The views of a scene show one set of named points, each view turned or mirrored, and shifted as a whole, with a little noise and some points left out.

Scene 1
View 1
z850: [-22  28  12 -41   6  17   7  12 -14  23   2  -7  14 -31  -1 -24  24 -18
   9 -11]
z617: [-13 -20  10 -24 -14   9  12   1   9   3   2  -1 -10 -18 -17 -24  -2   4
 -16  16]
z697: [  8   1  11  12 -10  -6 -14  -3  19  19 -14  -4 -18 -11 -27 -27 -12   9
 -16   3]
z689: [ 21  17  10   6   5   4   4  11  11  -1  -1 -25 -11 -16 -15 -12  -3  -6
  -5   8]
z355: [-28   4   7 -26   0  10   2   0 -27  -5  15   9  20 -12  -3 -34  36  18
   7 -24]
z239: [ 20   7  11 -12  10  15  37   4  -7 -48  18 -25 -10 -16  -5   2   7 -10
  -2   8]
z496: [ 10 -10   6 -11  -2  11  26  13  -4 -41  25 -19  -2 -11  -7  -9  12   8
  -3  14]
z202: [-27   4  14 -31 -13   7 -11   7  19  57 -18   1  -4 -29 -19 -35  -4 -13
 -12  12]
z197: [  0  33  20 -17   6   9   3   2  14  38 -21 -17 -15 -32 -14 -16 -11 -33
  -8   2]
z951: [ -7   6  11 -10  -1   6   4  -5  -5   0   2   0  -4 -14 -13 -25   9   6
  -5  -9]
z937: [ 21   7   7  15   2   0   7   4   0 -24   9 -18  -9  -7 -14 -13   3  12
  -3   1]
z533: [ -9  13  11 -23  -2   9   2  15   7  23  -2 -13   1 -26 -10 -23   9 -10
  -1   6]
z232: [-19   7   5 -27  -3  11  -1  22  -5  16  10  -7  17 -21  -5 -29  25   3
   7   1]
z112: [ 16 -24  10  18 -10  -5   8 -12  12 -26   2  -2 -25   0 -27 -19 -13  23
 -23  10]
z108: [ 29  12  17   5   4   6  19   4  21  -9  -6 -29 -28 -21 -19   0 -19 -20
 -14  20]
z806: [ -2  35  13 -46  18  26  32  28 -13  -7  17 -32  12 -37   8  -2  26 -34
  16   3]
z949: [ -2  17   6 -41   2  21  16  48  12  15  16 -38  12 -36   0 -11  17 -26
   9  34]
z890: [  5  15  18 -33   1  17  22  18  25  23  -8 -28 -17 -38 -12  -5 -13 -40
 -10  32]
View 2
z951: [ -4   1 -10   3   2 -19 -26 -25   4   1   0 -22  -8   2   7  10 -15  -1
  10  -9]
z197: [ 40   1   4   1  -1 -13 -16 -21   1   1   6  12 -23  14  14   4  15  -2
   9 -40]
z850: [  1  -3   6  -8   6 -16 -18 -39   5   8  24 -15  -2  14  12  12  23 -22
 -13 -27]
z617: [ -6 -11  10   4  -6 -23 -21 -28 -14 -12  12 -25 -25   4  -8   8 -21  16
  25 -14]
z949: [  6 -21   8 -11 -32 -22  -5 -17   9  -1  54 -11 -46  19   7  20  28  -5
  -2 -38]
z108: [ 31  -9 -12  12 -17 -13 -17  14  19 -15   3  10 -43   2   8   0 -16  26
  25 -17]
z202: [ 28  10  18  -2  -5 -28 -19 -55 -36   6   7 -11 -19  20   1  12   3  -1
  30 -47]
z806: [ -2 -25   4  -9  -7  -9  -9  -8  33  -1  51  -3 -21  12  17   9  33 -17
 -29 -25]
z112: [ -6  -1 -20  16 -10 -22 -29  -2   3 -16 -17 -23 -28  -8  -1   6 -54  33
  41   8]
z937: [ -4   1 -32   7 -15 -20 -27   0  25  -4  -4 -18 -26  -2  13  11 -28  10
  15   2]
z689: [ 19   2 -22   6 -20 -20 -21  -3  16  -3   0  -5 -35   5  14  10 -12   8
  18 -17]
z496: [-26 -22 -15   5 -18 -19 -20   4  26 -14  25 -28 -33  -3   3  11 -21  14
   6   7]
z890: [ 37 -19  20   2 -15 -13  -9 -10  -3 -11  27  13 -44  15   1   2  13  16
  17 -42]
z533: [ 12   0   1  -3 -10 -22 -18 -31  -4   4  16 -13 -21  12   7  13   5  -5
  10 -30]
z239: [-12 -26 -11   8  -6  -7 -19  17  40 -17  22  -8 -28  -6   7   1 -14  16
  -6   6]
z697: [ 23  16 -18   8 -12 -26 -28 -23 -12   1 -21 -12 -26   8   7  11 -29  14
  39 -19]
z232: [-12   0  -4  -8 -11 -26 -19 -40  -2   8  25 -32 -16  13   7  21   5 -14
   3 -23]
View 3
z850: [ -7 -62 -21 -23  19  13 -11  22  -3  -6  -5  -2  -3 -14 -18 -17 -17  21
   5   3]
z951: [ 15 -22 -18  -5  16  15  -5  20 -11  -9   8  13  -9 -16   4  -6 -14  -6
   5  16]
z197: [ -5 -46   9 -18  30  14   2   2 -14 -16 -26  33  20 -19  -4 -24 -30 -10
  -5 -11]
z617: [ 19 -16  -3   4   5  29 -22  12   5 -14   8  24  -6 -31  -3 -28 -17 -12
   7  28]
z232: [  1 -43 -18  -9  12  21 -12  16  -3 -10   1  -8 -15 -24  -6 -23   5  16
   2  13]
z112: [ 36  21  -2  16   7  19 -12  19 -20 -12  12  45 -13 -31  21  -2 -11 -39
   1  31]
z949: [-16 -53  10 -16  -3  18 -36  26 -11  -6 -32  15  -7 -47 -21 -38   9  22
 -16   4]
z890: [ -8 -42  21 -13  12  21 -23   9  -9 -15 -35  43  16 -39 -13 -38 -21  -5
 -11  -3]
z108: [  9  -8  16  -3  11   7 -19  25 -33 -10 -27  60   7 -37   3  -9 -18 -26
 -14   6]
z355: [ 12 -39 -42  -9  14  15  -9  29  -2  -2  24 -17 -24  -9  -4  -1  -5  17
  16  25]
z806: [-14 -64 -10 -27   1  -1 -38  51 -18   4 -26  15  -8 -33 -30 -11 -12  28
  -8   1]
z202: [  1 -43   5 -10  28  38   2 -21  13 -27  -6   9  11 -20  -2 -49 -21  -3
   6   4]
z689: [  2 -20   5  -5  18   8  -5  19 -31 -11 -23  33   0 -29   7  -9  -2 -14
 -15  -1]
z496: [ 17  -8 -13   3  -9  10 -36  48 -22   1   3  28 -25 -41  -2  -1   2  -5
  -5  31]
z239: [ 12 -16 -10  -7  -6  -4 -39  60 -31   5  -8  44 -14 -36 -11  11 -15  -6
  -7  22]
z697: [ 17  -5   1   4  27  23  11  -6 -17 -20  -3  28   3 -20  22 -17  -9 -28
  -1   8]
z533: [  0 -39  -3 -11  17  20  -9   9  -7 -12 -10  13   0 -25  -6 -26  -9   3
  -2   5]
View 4
z806: [ 21 -18  -5  -1 -41 -31 -16  26 -32 -19 -39   6 -42  -4 -41 -15   3  28
 -21 -19]
z202: [ 10 -31  -8   8 -37  20 -33 -16   7  28 -58  52  17   2   2 -19  -5  36
  -5 -27]
z890: [ 26  -3 -22 -19 -51   8 -31  13   2  12 -56   5 -15  -1   4  -4   1  46
 -17 -33]
z937: [ 15 -31 -16 -16 -10 -10   9 -13  12   5  -3  -6 -10  -6  -7  19   8  -6
   3 -28]
z197: [ 24 -14 -13 -15 -43   2 -16  -3  -9  33 -63  35  -6  -5   3   4  14  24
 -14 -23]
z951: [ 12 -34  -8  -8  -1  -7  -7 -18   2  12 -16  14  -4   4 -13  -3   3  -7
 -14 -23]
z232: [  4 -43  -1  17 -24  -9 -16  -5  -5  -6 -27  31  -5  -4 -29 -21  -7  18
  -1 -22]
z689: [ 19 -21 -17 -17 -32  -4   2  -4   9  12 -24   3 -11  -9  -1  18   8  12
   5 -28]
z617: [  9 -30 -18  -4  -9  12 -31 -14  18   8 -19   8   5  11  -5 -17 -10  20
 -14 -32]
z850: [ 13 -33   4  10 -26 -18 -19   2 -27   2 -46  39 -15   0 -32 -22   2  17
 -19 -16]
z108: [ 27  -6 -28 -35 -31   2  -7   1  14  17 -28 -16 -16  -5  10  23  11  18
  -8 -33]
z697: [ 15 -30 -20 -11 -25  12  -3 -22  23  27 -25  19  12  -5  11  16   6  11
   9 -31]
z112: [ 13 -30 -27 -25   5  11  -5 -28  36  17   6 -14   7   5  11  15   0  -7
  -2 -36]
z355: [  0 -54   7  18   5 -20  -9 -16 -13  -5 -12  34  -5   5 -39 -25  -5  -9
 -14 -15]
z496: [ 11 -30 -18 -10  -6 -14  -8   1  12 -17   6 -24 -20   1 -20  -2  -5   9
  -9 -32]
View 5
z108: [ -2 -13 -41 -20 -25  54   1  -3 -23 -25  15   0  -4  32 -30  -2   8  29
   5  -6]
z806: [ 20  -3 -33  21  -6  33 -56   6 -43  14  -1 -11 -21  17 -30  33  33 -13
   7 -22]
z890: [ 11 -20 -35  17  -9  49 -23  -5 -18   2  11  -1  11  38 -44  11  18  42
   5 -33]
z232: [  4   1   0  -2  -9   9 -46 -14  -9  18   1  -8   8  -8 -31  35  17   9
  -1   2]
z355: [  2  24   5 -11  -8 -11 -41  -2  -2  22   2 -10  -4 -21 -14  34   4 -16
   5  13]
z949: [ 12 -22 -16  15  -8  46 -53 -11 -36  15   0  -9  -1  21 -41  42  41  26
  -2 -18]
z202: [  5 -14  -6   7  -3   5 -34 -23  17  15   8  -1  42  12 -51  15  -4  44
   3 -21]
z697: [-12 -10 -15 -32 -23  18  -5 -20   9 -17  13   0  24   8 -38  -2 -13  34
  -2   8]
z197: [ 10 -18 -36   5 -11  21 -33 -12  -4  -7   6  -2  21  29 -53  -6  -8  21
   6 -30]
z689: [ -4 -12 -28 -24 -25  37 -16 -12 -21 -20   9  -4  -1  15 -34   6   6  17
  -2   4]
z937: [-10   3 -20 -38 -28  30  -7  -6 -21 -19  10  -6 -11   5 -18  11   7   5
   1  21]
z112: [-19  12 -14 -45 -28  35  27  -2   0 -16  20   2   1   5  -7   6   0  36
   2  25]
z496: [ -4  14 -14 -21 -22  42  -5   7 -29   1  11  -6 -22   4  -3  33  29  12
   3  18]
z239: [  2  13 -35 -13 -20  47  -5  17 -38  -5  11  -5 -32  17  -4  20  23  -1
   9   3]
z533: [  6  -9 -15   0  -9  19 -37 -13  -9   7   5  -6  13   9 -39  20   9  19
   1 -11]
z850: [ 13   2 -16  14  -3   3 -56  -4 -10  18  -1 -10   4   3 -35  25   8  -7
   6 -17]
z617: [ -3   9  -4  -8 -10  25  -4  -2   4  15  15   1  13   6 -18  24  11  40
   5   0]

Which points are out of place in each view (at most two, in the order of its rows)? Write - if all are in place.
view 1 => -
view 2 => z197
view 3 => z890, z689
view 4 => z951, z697
view 5 => -
